Each row is a point on a landscape with many valleys, with its height.
From any point a ball takes the steepest step (drop divided by distance) to one of its 2 nearest points. It stops when none of these is lower. Distance is the straight distance between rows; heights are no part of it.
(312) (h 509): [ -5 -14 -53  23  12  35  -6  19  45 -22 -14 -28  -6  15  20  12  43  33
 -13  20 -36   1  21 -15  17  16 -18]
(388) (h 391): [-28 -30  53  21 -13 -25 -26 -17   5   5  19 -27  25 -28 -23  23 -13 -13
  -8 -29 -16  18   3  44  -4  19   6]
(522) (h 588): [-25 -16  10  13   1 -24  29 -19 -45  26 -30   4   0  41  16 -27  -2 -18
   7 -10 -20  13 -28 -30  19  -4 -13]
(128) (h 234): [ 13  -4 -26  60  40  38  -5 -44  15  20  -9   8  10  -6 -10   4  -7  13
  -5 -24 -13 -32  -3  32  36  26 -20]
(508) (h 235): [  6  21   5  24  36  20   0 -11 -30   3   4  23  29 -10  -7  13 -36   4
 -16  20  12 -32 -51  28  12  -7  15]
(73) (h 634): [-27   0 -24  -2 -21  13  10  31 -30 -33 -32   3 -26  17   1  12  33 -17
  18  16   5  34 -49   0 -11  10 -19]
(446) (h 203): [  5  14  30 -36  12  25   0 -13 -21  49 -20   1  -9  11   6 -20 -44 -42
  12  30   9 -19  21 -16  19  12 -22]
(778) (h 604): [-34   1  -8  25 -21  -3  19   2 -62  32  -7  20 -22  29  15   6   6 -23
   9 -26  -6  15 -38  -7  14   6 -35]
(581) (h 585): [  9  11 -10  39  -2   1 -18 -34  15   4  38   1 -12 -34  10   2  -5  16
   2  12   3 -16   4  28 -19  -5  23]
(616) (h 356): [-23 -29 -29  11   4   6  19 -28   2  -8 -16  11  -5 -41  12 -21 -23  -2
  30   2  10   7 -11   1  11  -3  -1]
(120) (h 325): [-14  17  21   6  19  27  45  15 -10 -26 -46 -20 -15  14  -2 -51 -15 -18
   3 -10   4   5  -4 -19  24   1  -7]
(445) (h 472): [ 24   4  31  12 -15 -70  10 -36   5  -2  36  24  23 -24 -13   7 -13   4
   8  11   3   9   0  36 -28 -28  11]
(105) (h 257): [  1  -1  -8 -34 -14 -22   7  -4  13 -18 -18   3   7  21  -6  13  28  23
  23  11   1  14 -25 -11 -57 -36 -11]
(435) (h 430): [ -7  -1 -68  31  36  24  10  40  24 -21  13  21  22  10  -5  13  15  33
 -27  21 -42  -3 -15  17  13 -28  -3]
(224) (h 495): [ -1 -16  39   9 -21 -37  16  -5 -14  19  -1 -41 -32  16  44 -25  -4   0
  -1 -27 -27   5  17 -18 -31  10  23]
(738) (h 329): [-17  14  39 -16  -1  12   8  24 -29  36 -32 -35 -32 -10   8  16 -46 -14
  16 -45  23 -11  -6 -13  -2  -3  -4]
(297) (h 540): [-15 -10 -11   7  26 -37  -5  12  26  21 -14   3  41  -2  -5  13   9   5
 -12  11 -27  44 -14   7  10   6 -29]
(419) (h 648): [-18 -21 -15  -1 -25 -10 -21  33 -33 -17   0 -16 -22 -14   3  49   7 -16
  -8  16  20  33 -47   9 -15   9   6]
(712) (h 319): [ 10  -5 -24 -26  -9 -10  12 -10  18 -25 -25  10  -2  19  17 -15  42   8
  13  25  12  19   2 -34  -7   5  -6]
(718) (h 494): [ 33  10   6 -24   2   2  25   1  15 -21 -19   1 -32  49  -4 -21  17  26
  -8 -35 -13 -16  16 -45   7 -11 -14]
(502) (h 377): [ 11  -2 -14 -43 -35 -11  -1  29  37 -24  20  38 -30  17 -40  15   3  27
  -3 -16 -35  34   7   2 -26 -38 -16]
(369) (h 233): [ -3 -11  -7  25  -7  56  -4 -16   4 -34  27  -1 -13  23 -21 -22   8  19
 -12 -38 -30 -54  38   4  25  -6  13]
(585) (h 376): [-16 -29 -78  54  50  21  10   9  20 -19  -3  10  17 -26  -7  11   0  -3
   1  24 -12  -4 -24  41   0  -5  -2]
(427) (h 64): [ 31  13  32 -41 -22  14 -24 -14 -24  17   2  11   2  35 -21   1 -14 -30
 -12  22  18 -17   9 -14   9  -7  -2]
(199) (h 424): [  7  -1  27 -25   1   1  -3  11  31 -12  -5 -22   9  -2   7 -15 -16  13
 -23   4 -17  16  18 -17  12  -3  12]
(304) (h 303): [  4   5 -20  42  -2  29 -15 -41 -26  -6  26  34  12  13 -24   6   5   0
 -22  22 -14 -19 -38  33  18  -3   4]
(259) (h 660): [-35   1 -28   5  -7  14  -2  39 -21 -18  10  10 -27 -36 -15  31 -18 -12
  10  15  12  23 -46  37 -20 -17 -11]
(838) (h 510): [-40   7  -9 -11  21 -16  -5  53  18  30  -4 -11  37 -30  -2  14   4 -23
   5  18  -3  38  -2  19 -20   5 -17]
(773) (h 425): [ -9  17   6 -38 -22  26   8  31  28  -5 -17  11 -17  31 -25   1   0  17
  -4 -23 -19  24  15  -5 -24 -30 -29]
(116) (h 557): [ 28  -2 -29   6 -10 -26   7 -18  16  -2  12   9 -25   4  40  -1 -19  59
  -8   2 -30  -4   1 -33 -10 -32  17]
(198) (h 409): [ 25   8   0  18  25   5  17 -37  -8 -17 -16  -1  18   6 -29  -5  36  -4
   2 -17  36 -33 -18 -12  28  18   5]
(833) (h 323): [  4 -30 -29 -30 -18 -14 -18  -8  15 -21  23  29   1  15 -29  28  36  22
  11 -10 -26   1  -4   2 -25 -19 -17]
(593) (h 310): [  1  30  23 -23  20 -36  14  28 -16  54  11  10  33   5   3 -52 -20 -45
  13   2  24  -9  31 -22   0 -22   8]
(100) (h 463): [ 28  -9  42 -31 -13   0 -21 -20  19 -12  -8 -38 -27  -9  21   8 -12  12
   3   7   7  -2  27 -12 -16  21  14]
(79) (h 475): [-24  16  14 -31   8   9  -8  44  14  21 -22 -22  10 -36 -22  11   3 -41
  16   6  31  25  18  15  12  33 -16]
(272) (h 294): [-20 -22  -3 -35  14  14 -11 -23  -6  23 -31  -4   4 -26  19   4 -32 -15
  32  11   9  -5   8 -11  16  14 -13]
(668) (h 189): [ 24  25   5 -25 -18  -3  -7  -1 -15  -6   1  21 -18  -8 -24  10  -5 -16
  14   4  46   5 -22  -5  -8  -3  -7]
(860) (h 137): [ -1  22   7 -16  19  -4   6  -9 -48  33 -19  17  24  -6   2  26 -39  -2
  20  15  26 -31 -54  -2  -4 -30   2]
(483) (h 466): [ 15  -5  13 -45 -20 -19  17  18  26 -23 -17   2 -33  22   7  -5  -2  23
  14 -53 -14  28  14 -30 -20   0 -18]
(606) (h 374): [-19  12  -6   7 -17  -4   0  33  18   0  11 -14 -10  25  22   3  40  31
  -5 -35 -17  -1  15 -34  -9 -18   6]
(886) (h 421): [-33   5   2  16  -4  32  -4  16  -6  14   8 -17 -28   8  24  -6   4   3
  -2 -45   1  -8  19 -18   1   3 -12]
(23) (h 389): [-27 -11  36  -6  36  13 -13   5  -7  28 -14 -38  16 -22  12  -1 -46  -3
   4 -49   5 -29  11  -5   6   0   7]
(873) (h 564): [-20 -30 -26  22   2  12 -12 -20  30 -21  18 -12   3 -35   0   5  30   3
   7  27  -8   9  10  34 -25  17  10]
(622) (h 363): [  2 -23 -46   1   1  -7  15  -8  15 -10 -14   9 -21 -27  19   1  30   5
  28   6  30  14  13 -21   5  28 -13]
(714) (h 290): [ 28   3  33 -30 -44 -35  -1  21 -36  -9   5  -3  -6  26  10 -13  12 -31
 -22   3  28  20   6 -34  11  17  29]
(836) (h 322): [-29 -11 -10  -5 -22 -14  -1  15  18 -22 -10 -25  -2  17  13  20  47  51
  15 -17 -36   2 -13 -18 -48 -34  13]
(135) (h 441): [ 10 -14 -18  14  -2 -47 -11  -5  12  25  38  17  32 -40  14   5   5 -18
   2  17  26  20  47  14  26  27  -2]
(22) (h 567): [-17   0  21  13  12 -38  16   3  -1  30 -23 -14  32  22   1 -30   9 -26
 -17  -3 -21  31   0 -21  31   6  -7]
(658) (h 537): [-12 -22 -31  28   1  35  -3   3  29 -36 -17 -32 -11 -14  26 -10  -1  23
 -10  25 -19  13   8   2   7   9  12]
(174) (h 373): [ -1   1   7  -2  -7  10  36  -1 -26 -31 -42  -9 -39  -3  12 -20 -18 -24
  24 -10  16  10 -31 -11  18  28   6]
(726) (h 539): [ 45 -17 -28 -19  -6  -7   7 -27  13 -44  -3  20 -30   5   8  11 -27  50
 -13  -9  -8  -2 -22 -30  19 -15   6]
(240) (h 462): [ -4 -10  10  35   6 -17  19   5 -12  16  -6 -31 -40  -4  36 -34   1  -5
  -7 -46   9  -3  20 -29  10  25  17]
(193) (h 620): [-35  30  -4  12 -20  27  29  23 -22   3 -18  21 -38  21  -3  -6  26 -26
  23 -14  12  19 -12  -2   5  15 -43]
(372) (h 332): [  5 -43  25 -20 -17 -16 -35  -6  15 -20  36  -8  11 -27 -24  34  -8  14
 -12 -32  -2   2  24  24   1   9   5]
(612) (h 576): [ 32   0   1  33 -35 -30 -13 -29   9  -8  38  -3 -30 -18  34   7 -15  34
 -20  18 -12  -8  11   0  -6 -19  44]
(450) (h 473): [  4  23 -42  13  26  44  16  32  33 -16  -4   3  16  30   4  13  31  58
 -23   9 -41 -25  12 -14  17 -19 -21]
(225) (h 378): [-35 -27 -30 -18  10  27 -25  14  -7   5   5   5  28   1  -1   9  -1 -22
  -2  62 -29  17  -4  26 -12   4 -12]
(543) (h 496): [ 31   7  54  14 -14 -16 -10 -27 -15  27  -9 -55 -43  16  30  -5  -1  -6
  -1   7  -6 -19   3  -5 -34  20  18]
(882) (h 440): [ 32  24 -10  12  32  -9  12 -13  18 -20   1   2  12 -14 -15  20  37  33
   4 -10  38 -27 -30  -1  -8  -7   1]
(267) (h 435): [-17   7  22 -26  25   2 -19  26  -5  26   6  -7  31 -25  -3   4  -8 -20
   4 -32  40 -11  23  -1   5  18   7]
(443) (h 394): [-10 -19 -31  -7  17   5 -50  13 -19  16  30  39  43  -6 -18  29  -1 -34
 -13  52 -10   3 -13  43  -3  22  -1]
(746) (h 346): [ 35   0  23 -28 -32 -66 -20  28 -13  24  13  -3  19  12  28   0   0 -14
  -3  -5  35  11  40 -30  13   1   9]
(747) (h 371): [ 15  41  38 -16  15 -14   8  13  15  15   6  -6   9  -1 -10 -35 -12 -14
  -6  -3  14  -2  22 -11 -22 -24  11]
(785) (h 352): [-15 -25 -21  12 -25  13 -36 -25 -23  -8  50  43  19   4 -30   2  14 -22
 -11  34 -18   3  -9  41   1   4  16]
(831) (h 395): [ 31  -2  20 -11   0 -44 -10  -3   4  18  18  -5  45  -9  17 -20   9 -31
 -10  17  44  -2  56 -17  32  20  17]
(572) (h 236): [ -1  41  27 -23  16 -35  15  18 -30  39 -15  17  52  -3  -8  -7 -24 -33
  24  14  35 -18 -22  -7  -8 -27  18]
(857) (h 316): [-19  -4 -39  49  49  24   9 -25  12  -1 -24  21  35   2 -20   3   6  11
  17   6 -30  -9 -34  40   7   3 -27]
(66) (h 437): [  2 -12  41   0 -11 -46  -1 -41  -1   5   5   5  10 -44 -29  16 -26 -17
  15   4  -2  18 -15  44  -6  11  -3]
(490) (h 247): [ -9  31  20  -9  -2  57 -15  -9  30   2   3 -10   1   7  -2 -24  -4  -2
  -7  56 -20   3  18  23 -30 -10   4]
(776) (h 309): [ 11  -2  12  12 -18  34 -20 -33  -1 -22  44  -2  -1   8 -22 -20  18   1
 -20  -8  -6 -46  28   9  -1   6  51]
(834) (h 519): [ 33   7 -27 -20 -12  24   4  -6   7 -32   7  27 -25  31  -8   8   9  52
 -16 -15 -30 -32   7 -36  24 -25  -2]
(347) (h 476): [  0  20  -1   6   3 -53 -18  19  15  34  28  19  36 -49   3  17  15 -30
  39  21  32  13  38  45 -15  20  -9]
(486) (h 367): [ 29 -15  25  26  18  -6   3 -37  -5  -9  22  -6  18   5 -34 -24  19 -11
 -26 -33  13 -42  15   3  26  11  32]
(405) (h 324): [ -8  13 -26  -6  12  23  -4 -11  13  10   4  22  32   8  11 -23   6  -3
  -1  60 -13  10  10   3 -14 -11   6]
(177) (h 250): [ -7  30  39  -2  13  39  22  23  -8 -12 -29 -35 -19   1  -2  -7 -42   5
 -11 -13  17 -11 -15  -6   2 -15  -7]
(238) (h 111): [ 10 -11 -23  61  21  52  12 -33   8  12  19  16  -3  24  -6 -15  -9  32
 -21 -34 -35 -53  26  18  28   1  -2]
(152) (h 266): [ 30 -11  16 -30 -30 -15 -34   1  -3  -3  19   3 -25 -21 -29  38 -28  -5
 -13 -11  28  22  -1  17   3  12  -4]
(24) (h 119): [-16  42  14  12 -10  59  10  23  -5  -4  -6 -14 -13  21   5   1  -4  10
 -16  29  -7   4 -11   8 -15 -16 -13]
(206) (h 340): [ 33  -5  23 -22 -17 -39  31  -2 -42 -22 -14  -9 -33   8  22 -18  -1 -23
   1 -22  32   2 -18 -30   6  30  23]

For each start below, name the point where the ball stops.
(726): (105)
(445): (427)
(224): (105)
(873): (238)
(259): (177)
(543): (860)
(419): (177)
(297): (177)
